Points on a hilly landscape, in no order, each with its height.
A ball rolls from a point to the lowest of its 2 nearest points, and stops where none of them is lower. Distance is the straight distance between rows; heights are no part of it.
k_190: [  3  -7   6 -37  15  13  10  36  36   4  20   4  -7  -4 -42   9 -41 -48
 -18   5  23  44  30]  height 10.1
k_516: [  4   0   2   2  14  68 -14 -16 -36  11 -48   2   2   2  36  -3  -7  27
  43  24  26   0  42]  height 34.2
k_407: [-39  17 -22 -23  15  13 -26  -6  38 -17 -19  38  14  12 -16 -15   1  13
 -27  26 -14  31  35]  height 36.1
k_917: [ 19 -31  27  17 -24 -23 -11 -50 -26  17  19  28 -42 -19 -14 -15 -32  39
 -25 -26 -17 -23 -29]  height 47.1
k_836: [ 14 -21 -44  10  20   7 -15 -53   8  49  29 -13   4 -60  35 -24   4  23
 -19 -21  37 -31 -56]  height 40.6
k_333: [-25  -1  22  -6 -27   9 -25  -6  19  33 -11  23  49  -1 -13  -5  22  41
  11  -5  47 -45  43]  height 16.6
k_684: [ 28 -14  61  26 -70  -1 -17  19 -55  -4  25   3  35  17  21  37  -2  17
   5 -15 -10   3   0]  height 68.0
k_764: [-39  25 -18 -16 -31  15 -21 -33  55  17  31  18  15 -34  17 -38  23 -15
  -3  -3  27 -33 -18]  height 27.9
k_950: [-53  18 -78  -1   0  17 -19 -10  17   1   1  16 -16 -27  20  -5  43 -27
 -44  13 -19  24 -48]  height 19.0
k_821: [ -3  -3   6 -18  44  49  -7 -14  35   6  20  -5 -26  19  28  -7   5 -38
 -34  33   2  15  -8]  height 26.0
k_208: [-12  -4 -42 -18  59  12  13  -4  66  17 -17   8 -10   5 -14 -29 -29 -21
  44  36  -7  10 -37]  height 30.1
k_647: [  8  -3 -51 -19  35  -9   9  -3   5   6 -12 -10  33 -25  24 -35 -21  18
  48 -49  30 -26  -9]  height 41.8
k_275: [ 12   5  33  12   5  17  13  -6 -25   2  17 -83   1  19  56 -31  27 -28
  46  12  11 -10 -10]  height 24.4
k_875: [ -6 -59  17  -5 -12   0 -24 -18   2  68  -8  10  -1  10 -28 -17 -42  22
  -9  -4  25  48   7]  height 55.2
k_37: [-26 -19 -28  19  63  21   9  39  46  -4 -31   0  13  43  18  -5  35   1
  15   9   8 -13 -28]  height 32.0
k_563: [ 10  31  36  25  -1  -2  79  70 -10 -18  -3 -41  23 -15 -12  13   2 -14
  53  22   8 -29 -12]  height 28.1
k_811: [  9 -23  42  20   9  33 -23   1 -31   6 -32  17  39  43  32  14   9  56
   5  23  12 -10  23]  height 31.7
k_669: [-18  29 -60 -17 -22 -55  -7 -31 -36 -23 -10 -26   2 -26   7 -31  16 -13
  19 -23 -50  28 -16]  height 25.4
k_399: [-23 -20  -9  -1  34  11   8  64  15   5  24 -18  19  -4 -17  16   7 -32
 -27   8  14  43   8]  height 7.1
k_893: [  5  -3  66 -36 -38 -17 -29 -29  -1  22  22   0  15  13 -38 -21 -35  12
 -23   8  18  28  72]  height 56.6
k_134: [-18 -38 -37 -17 -18 -42   0  -1   1   9 -15  25 -11 -15 -67 -21 -37   5
  25   3 -16  38 -22]  height 57.7
k_689: [-23 -62   0  19 -35 -48 -22  18  -8   9  12  27  18  19 -36   0  26  51
 -44  -6   2 -24 -64]  height 51.0
k_469: [ 20 -39   1   1 -15 -17  -1 -47   1  77  28   4 -26 -41 -11 -13 -29  14
 -18 -39  21 -24 -43]  height 44.4
k_206: [ 47  27  42  -9  15  56   9 -27 -16   8  19 -22 -32  -6  58  -6 -32  -7
 -25 -10  30 -22  11]  height 24.9
k_411: [ -6 -46 -39   5  44  12  11   5   9  41  -3 -17   6 -14  -5 -19 -24  -7
  44  23  10  30 -43]  height 32.1
k_830: [ -2  38  -3 -13  44 -22  37   4  32  -9  25 -64 -18 -27 -37 -29 -24 -42
  32  26 -15   3  11]  height 35.0
k_184: [-29  27 -58 -18  33  -4 -18  17  25  -8 -17  16  24   1  13 -13  -1  21
 -51 -29   2  24   7]  height 33.5
k_415: [-41   5 -77  -3   9 -33   2 -22   0 -23 -39  23 -33 -11   6  11  59  -2
 -36   8 -47   5 -57]  height 19.8
k_44: [  6  43  -6  12  27  45   7   4  -7 -25 -47 -10 -46  12   3  32  11 -14
  17  13  -2  15  59]  height 41.1
k_672: [ 29  50  -9 -13   5  -2  -7   2 -25 -52 -35 -29   1  28  -7  15 -13  -1
  37 -17  -3  17  82]  height 39.4
k_790: [ 18  10 -32 -16  50 -22  28  -4 -12 -17  -7 -54  19  -9  50 -24  14 -26
  63 -39   7 -11  -5]  height 36.3
k_453: [-69  17 -81   1 -46  12 -40  -4  -5  12 -33  23   0 -16 -14 -32  18   2
   1  30 -17  45 -35]  height 13.6
k_880: [  3 -12 -12  49  18  21   7   0  -3  28  26 -43  16 -41  30 -17  22  23
   6 -16  46 -39 -40]  height 35.1
k_438: [ -6 -24 -58 -37 -17 -27   8   1   2  60  21   4  22 -71 -27  16  -9 -29
  -7 -61  44   1  -8]  height 63.7
k_945: [ 29 -14  32  -2 -44  42  18  14 -18  31  31 -10 -13 -26  29   5 -29 -58
  40 -12  36   8 -22]  height 66.5
k_465: [ 19  32  13  -5  15 -16  35  12 -10 -36  -9 -37 -12  -1 -40 -10 -31 -19
  49  12 -11  10  39]  height 37.3
k_577: [  1  58  -8   5 -43   2 -56   9  20 -63   4  16   5  69  -9  27   4   6
 -10 -17 -26  -5  50]  height 71.7
k_124: [-21  34 -46   4  47 -14  34   0  55   2 -10 -49 -37 -10 -16 -20   1 -45
  64  28 -29   7 -25]  height 32.5
k_801: [ 34   5  59  -6   6   0   1 -58 -24 -30  -1   3 -30  29  15  -1   1  -5
   2  35 -44  -2  13]  height 45.8
k_122: [ 60  11  61 -17  -5  -5  87  17 -31 -37 -21 -11   2  26  39  53  -3 -21
   8  22 -23  17  -2]  height 14.1
k_185: [-31 -39  -9  -2 -17 -43 -12  33  -2  19 -10   9  37  -4 -73  -9 -14  36
  13  14   0  36  26]  height 55.7
k_181: [-30   7 -33  -3   8  51 -26 -26  56  21  32  17 -16  -8  45 -15  30 -27
 -27  10  13 -11 -45]  height 23.3
k_751: [ 35  27  39  17   5  10  57  19 -32 -34 -50  14  -4  12   7  83  10  12
   2  26 -37  17  28]  height 17.9
k_189: [  0  34 -38 -11   6 -13  -8 -23 -15  -9  24 -47  -9 -27  34 -33   0 -16
   8 -41 -15  16   9]  height 31.0
k_33: [ 27 -17  29  28  16 -27   2 -52 -22 -19  -1  15 -70  18  -5   2  -8  19
 -36  -3 -59   7 -22]  height 47.5
k_666: [ 11  -1 -12 -14  16  -8 -18  12  -8 -25  17  15 -15  10   2  14 -11  -7
 -60 -39 -14  30  24]  height 30.7
k_151: [ 17 -13  29 -12 -40  -9 -33  25 -46 -27  19 -24  71  29  25  32  11 -19
  29   2 -10  -3  34]  height 68.9
k_362: [ 13   0  -5  15  34   6  22  31  18  15  19   6   5 -36   3   6 -14   9
 -22 -46  44 -44 -16]  height 41.4
k_65: [ 25  -9   0  -6 -10 -25  -4  -3 -22 -40  -9  48  28   9   2  25 -10  11
  32 -24 -26 -39   9]  height 32.2
k_339: [ 37   3  37 -10 -12  33  76  33 -14 -25 -26 -10  -9  38  31  21   4 -61
  32  57   1   1 -14]  height 17.5
k_279: [ 25 -20  60  25 -80  25   5   3 -49  10  34   0 -25  -9  17  13 -20 -25
  21 -10  -2  33 -17]  height 67.2
k_429: [ 20  24  -3  10 -19 -36 -26   6  -2 -42  36  -1 -21  29   6 -10  -1   7
 -33 -69 -26 -25  -5]  height 27.2
k_982: [-45 -59 -44  -5 -20 -10 -14   5   9  18   1  47  -2 -12 -22   6  32   9
 -47   9  12  -2 -72]  height 47.3
k_837: [ -6 -14   9  30  51  -4  61  60  19  -8  -9 -28  14   2  -5  11  23 -25
  36  16   5 -13 -37]  height 33.9
k_583: [ 22  14  21 -24  22  17  38  -4 -14 -21  -8 -39 -13  17  39 -10  18 -62
  32  31   5 -12   9]  height 20.9
k_793: [  7 -15  64  13 -19 -16  34  27  16   9  18  37  -5 -20 -52  26 -18  -3
 -23  13  -5  -2   0]  height 47.4
k_460: [-54   9  -8  30 -52  13 -42   3  39  17  23  18  27  -5 -12 -25  46  33
  -3   0  29 -46  -2]  height 25.9
k_542: [-14 -40   3  15  33  18  -6  -3   7  -3 -17  30  28  21  24 -10  26  33
   3  11  13 -22 -21]  height 27.5
k_630: [-29  -6 -40  12  35 -34  -7 -32 -11  -8 -38  -4 -17 -14  24  23  77  23
 -20  23 -44   6   0]  height 14.8
k_879: [ 16   3  47   6  11  13  54  39  28  51  19  10   2 -44 -27  31 -28 -10
 -21   4  39 -14  -3]  height 45.1
k_864: [ 17  48  28   5  -4  -3 -11 -10  -9 -32 -36 -33 -54  20  40  45  50 -21
   6  23 -15   3  65]  height 42.7
k_818: [-46 -24 -57  -9  -3 -24  -7  29  14 -21   1  55  40 -16 -24  25  51  -2
 -38  13 -12   4 -28]  height 43.5
k_658: [-14  35  31  55 -30  35 -33  -4 -19  -1  13 -26 -44  16  11   2  29  22
  -9  12 -20  -4  23]  height 16.8
k_221: [ 17   0  16 -25  35   5  -2 -22  35  -3  16 -12 -18  30   3 -37 -44  -8
  -8   2   0  15  -6]  height 27.7
k_663: [ -1  -2 -13  -7   4 -55 -12 -17  35   8  13   1  -6  19 -10 -66 -38  38
 -34 -44  -6 -17 -58]  height 5.0
k_160: [  4  19  14 -26  17   1   3 -11  -2 -22  -4  21  40 -18   0   1   8  16
  12  15  11 -43  52]  height 25.3
k_792: [ -1 -36  71 -14 -13  24 -11  -1   3  37   4  -1  12  23 -20 -10 -26   3
 -14  48  28  46  32]  height 56.0
k_270: [ 25  -3  35   0   5  -1 -28  16 -31 -18  -3  19  28  32  -3  26 -16  42
 -34 -12  -6  11  51]  height 32.7
k_60: [ 21 -20  -4 -31 -21  11  12   9 -22  42  26  -9  17 -59  15  13 -22 -46
  34 -56  52  -6  11]  height 65.5
k_766: [  0  15 -24 -18 -20 -16 -46  -6  -2 -61 -18  22  38  54  -2  61  17 -13
   3   8 -58  13  47]  height 70.7
k_582: [ 52  29  41 -34  44   3  30 -21  10   0  20 -50 -14   9  21 -41 -52 -22
  -4  13  26 -28  15]  height 27.0
k_503: [ 13  16  28  45  20  10  26  12 -23  23  18 -75  -7 -21  16 -15  -5   9
  18  -1   9 -10 -12]  height 28.9
k_681: [-14 -22 -60 -37 -43 -39  -6  -2 -33  17  32  -6 -11 -63 -22  -7 -18 -27
  -7 -42   5  24 -35]  height 61.6
k_733: [-15  30  33  51  15  -2  45  51   9   2  -7 -25  18 -23 -38  -5  -2  42
  30  27  13 -44   8]  height 18.9
k_334: [ 31  55  28 -11 -75  14 -34  11   6 -59  16  12  -8  62 -18   3 -27 -26
  27 -10  15 -22  50]  height 72.5
k_132: [ 19   8   2  38  -1  37 -20 -15 -34   9  -7  -9 -51  -2   1   5 -33  30
 -20 -22  -4  24  19]  height 20.7
k_988: [-15  -6 -11  28  44  -2   0 -24 -11 -21 -31   5  32   3  31  26  73  35
   4  20 -18 -40   7]  height 20.8
k_319: [-21 -25   8 -20  29  12   1 -24  52   8  -7  76 -15  -5 -35   4 -13   7
 -36  27  -8   2   6]  height 38.1
k_169: [-31  11   5  19   2  32 -18  18  -8   6  17 -34   8  -2  -1  -2  28   5
 -10  28   7  21  37]  height 12.1
k_2: [-20 -75  22   9 -33 -38 -26   1 -20  37   1  24  34  14 -34  -7   1  40
  -2   7   2  20 -12]  height 53.8
k_508: [ 38  44  47   7 -23   1  -2 -38   0 -55 -18  -8 -61  58  17  22  19 -33
  13  23 -30 -11  23]  height 44.3
k_6: [-14  15  34  30   0  30  -3  29  27  17 -29  18  22  14 -26 -11  -7  61
  20  22  33 -49  31]  height 7.2
k_776: [ 13   9  10 -19 -11  -9 -17  12 -15 -52   7 -15  26  54  28  39  38 -46
  12  10 -30   9  29]  height 69.8
k_336: [  8 -27  49  25 -33  -1  14 -14 -17  28  -3  67 -32 -33 -41  34 -15  35
 -42   4 -10 -17  -6]  height 50.1
k_64: [-31 -38 -56 -53 -56 -49 -12 -29 -11  50 -23  31  10 -32 -43 -20 -22  -7
   2 -26   2  42 -32]  height 59.5
k_941: [ -7  17 -35   5 -11 -49 -13  28  22 -25  12  15  10  24 -17 -30  -3  41
 -30 -64  -2 -48 -37]  height 18.2
k_395: [-38  18 -84  -5  -6 -25 -16  -9 -23  13 -50 -32 -11  -8   0 -42  -3  -3
  13   8 -31  65 -38]  height 19.2
k_643: [ -4  -7 -42 -17  -1 -27  -6  17   2 -44   2  70  17  -8 -19  35  20  -2
 -30 -33 -25 -31  -3]  height 38.4
k_557: [ 46  -8  33  15  24  49  -7 -28   1  40  21  15 -49  -7  32   9 -51  12
 -49 -13  12   7 -20]  height 23.1

Where does a ball stop that starts at each point below?
k_582: k_399
k_917: k_122
k_793: k_122
k_689: k_6
k_801: k_208

Call two points neighbours if one is among the 2 nearest of the other. Go from one point of each pair to the other, from neighbour to neighbour, staying as low as possible. Name the highest point that can't be avoided.
k_181 and k_208: k_44
k_453 and k_630: k_415
k_399 and k_6: k_764
k_663 and k_399: k_221
